Each row is a point on a landscape with many valleys, with its height.
A ball rolls from a point to whichever of its 3 nearest points has the largest drop for the distance, and stops where none of them is lower. Distance is the straight distance between rows; heights are no part of it.
Q_971 height 6.22: [  9  27 -31 -26   1 -36 -73 -45]
Q_328 height 3.45: [ -3   4   4   3   5  -1 -25 -12]
Q_176 height 3.11: [  4  11  -4   6 -27  12  -7  12]
Q_152 height 4.93: [  3   5   2   9 -23  14   6  18]
Q_76 height 4.47: [ -1 -11   6   7  -1  13  41  26]
Q_121 height 3.29: [ -2 -19  11   7  12  12  52  24]
Q_267 height 5.11: [  3 -15   5   2 -11  13  58  37]
Q_131 height 8.57: [  7 -19   2 -11  -1   3 101  50]
Q_238 height 3.48: [ -9  -9  13   4  29   2   2 -12]
Q_523 height 6.85: [  3  -1   4   8 -18  14  24  24]
Q_837 height 4.49: [-2 -6  7  9 -5 12 14 12]
Q_566 height 6.01: [  6 -16   2  -4  -9   9  83  46]
Q_884 height 2.00: [  1  11  -3   3 -19   0 -28  -6]
Q_934 height 2.88: [ -7   5   3   2   8  -4 -30 -21]
Q_19 height 6.69: [  9  28 -35 -31   5 -41 -77 -50]
Q_232 height 5.27: [  4 -11   3   3 -14  14  57  39]
Q_96 height 2.72: [ -2 -17  11   8  14  12  32  16]
Q_251 height 0.85: [ -1   5   2   3  -3   3 -25 -12]
Q_215 height 1.00: [ -2  11  -1   2   2  -6 -35 -19]
Q_728 height 2.55: [  5  11  -5   4 -23   6 -23  -1]
Q_872 height 2.60: [  3   7  -3   0  -9   0 -28  -9]
Q_637 height 3.32: [ -3   7  -2  -2  12 -11 -38 -26]
Q_780 height 7.52: [  0  -3   5  10 -12  11   7  11]
Q_473 height 3.49: [ -4 -22  16   5  15   9  53  21]
Q_792 height 2.23: [-8 -3  9  7  9  4 -5 -3]
Q_419 height 5.57: [-2 -3  7  7 -6 10  9 13]
Q_20 height 5.35: [  4  22 -22 -19  10 -28 -68 -46]
Q_984 height 2.07: [ -1  11  -2  -1  -2  -3 -37 -17]
Q_482 height 2.85: [ -4  10  -2  -2   7 -10 -40 -26]
Q_548 height 2.12: [  1   8  -2   6 -27  10 -12   9]
Q_118 height 0.93: [-6 -6  9  9  2  9 12  8]
Q_656 height 3.16: [  2  19 -10  -6  -7 -12 -49 -28]
Q_911 height 1.82: [ -7 -12  15   8  31   8   9  -5]
Q_939 height 1.60: [-6 -8  9  7 15  7  5  0]
Q_845 height 3.54: [ -4   4   1   0  15  -8 -36 -30]
Q_639 height 5.97: [-2  2  5  8 -8  7 -7  0]
Q_296 height 1.10: [ -5 -14  13   7  15   6  17   4]
Q_653 height 7.18: [  0  -8   3   8 -13  15  36  28]
Q_162 height 2.99: [ -6  -1  10   6  17   3 -14 -16]
Q_500 height 1.85: [ -8 -18  18   8  20  11  29   7]
Q_49 height 3.50: [ -7   2   4   1  18  -6 -26 -23]
Q_146 height 3.07: [  1   4   2   6 -19   8 -10   4]
Q_278 height 3.02: [ -4 -16  11   6   8  11  42  20]
Q_604 height 3.86: [  1  16 -13 -11   3 -18 -57 -35]
Q_789 height 4.72: [ -1  18 -15 -13  11 -23 -63 -40]
Q_124 height 7.42: [  0  -8   7   8 -10  11  34  25]
Q_48 height 3.92: [  2 -18  10   5   2  12  55  32]
Q_30 height 4.92: [  6  20 -20 -16   3 -27 -67 -45]
Q_195 height 4.48: [  6  23 -20 -12  -9 -21 -63 -35]
Q_231 height 4.74: [  1  12  -6 -10  13 -17 -50 -36]
Q_746 height 8.77: [  5 -23   3 -11   3   1  97  46]
Q_616 height 8.54: [  1 -24   8   2   8   7  81  38]
Q_395 height 7.03: [  5 -18   5  -2  -6   7  86  48]
Q_774 height 7.28: [ 13  29 -37 -34   9 -46 -77 -56]
Q_488 height 1.14: [  2 -18   3   2  -5  11  67  42]
Q_14 height 3.51: [ -1 -20   9   4   8  10  57  29]
Q_636 height 3.08: [  5  18 -15  -5 -18  -9 -47 -18]
Q_970 height 2.92: [ -1  15 -10  -3 -14  -7 -45 -19]
Q_742 height 4.94: [ -1   3   3   8 -11   8  -4   3]

Call two points neighbours if one is among the 3 nearest of the other. Go from one point of each pair to the other, from neighbour to neighbour, staying as low as possible. Name the highest point that can't be avoided.
Q_251 / Q_215 -> Q_984
Q_118 / Q_251 -> Q_328
Q_548 / Q_251 -> Q_728

Where does a ball stop that starts at each point below?
Q_278 -> Q_118
Q_911 -> Q_118
Q_48 -> Q_118
Q_162 -> Q_118
Q_728 -> Q_251
Q_789 -> Q_215
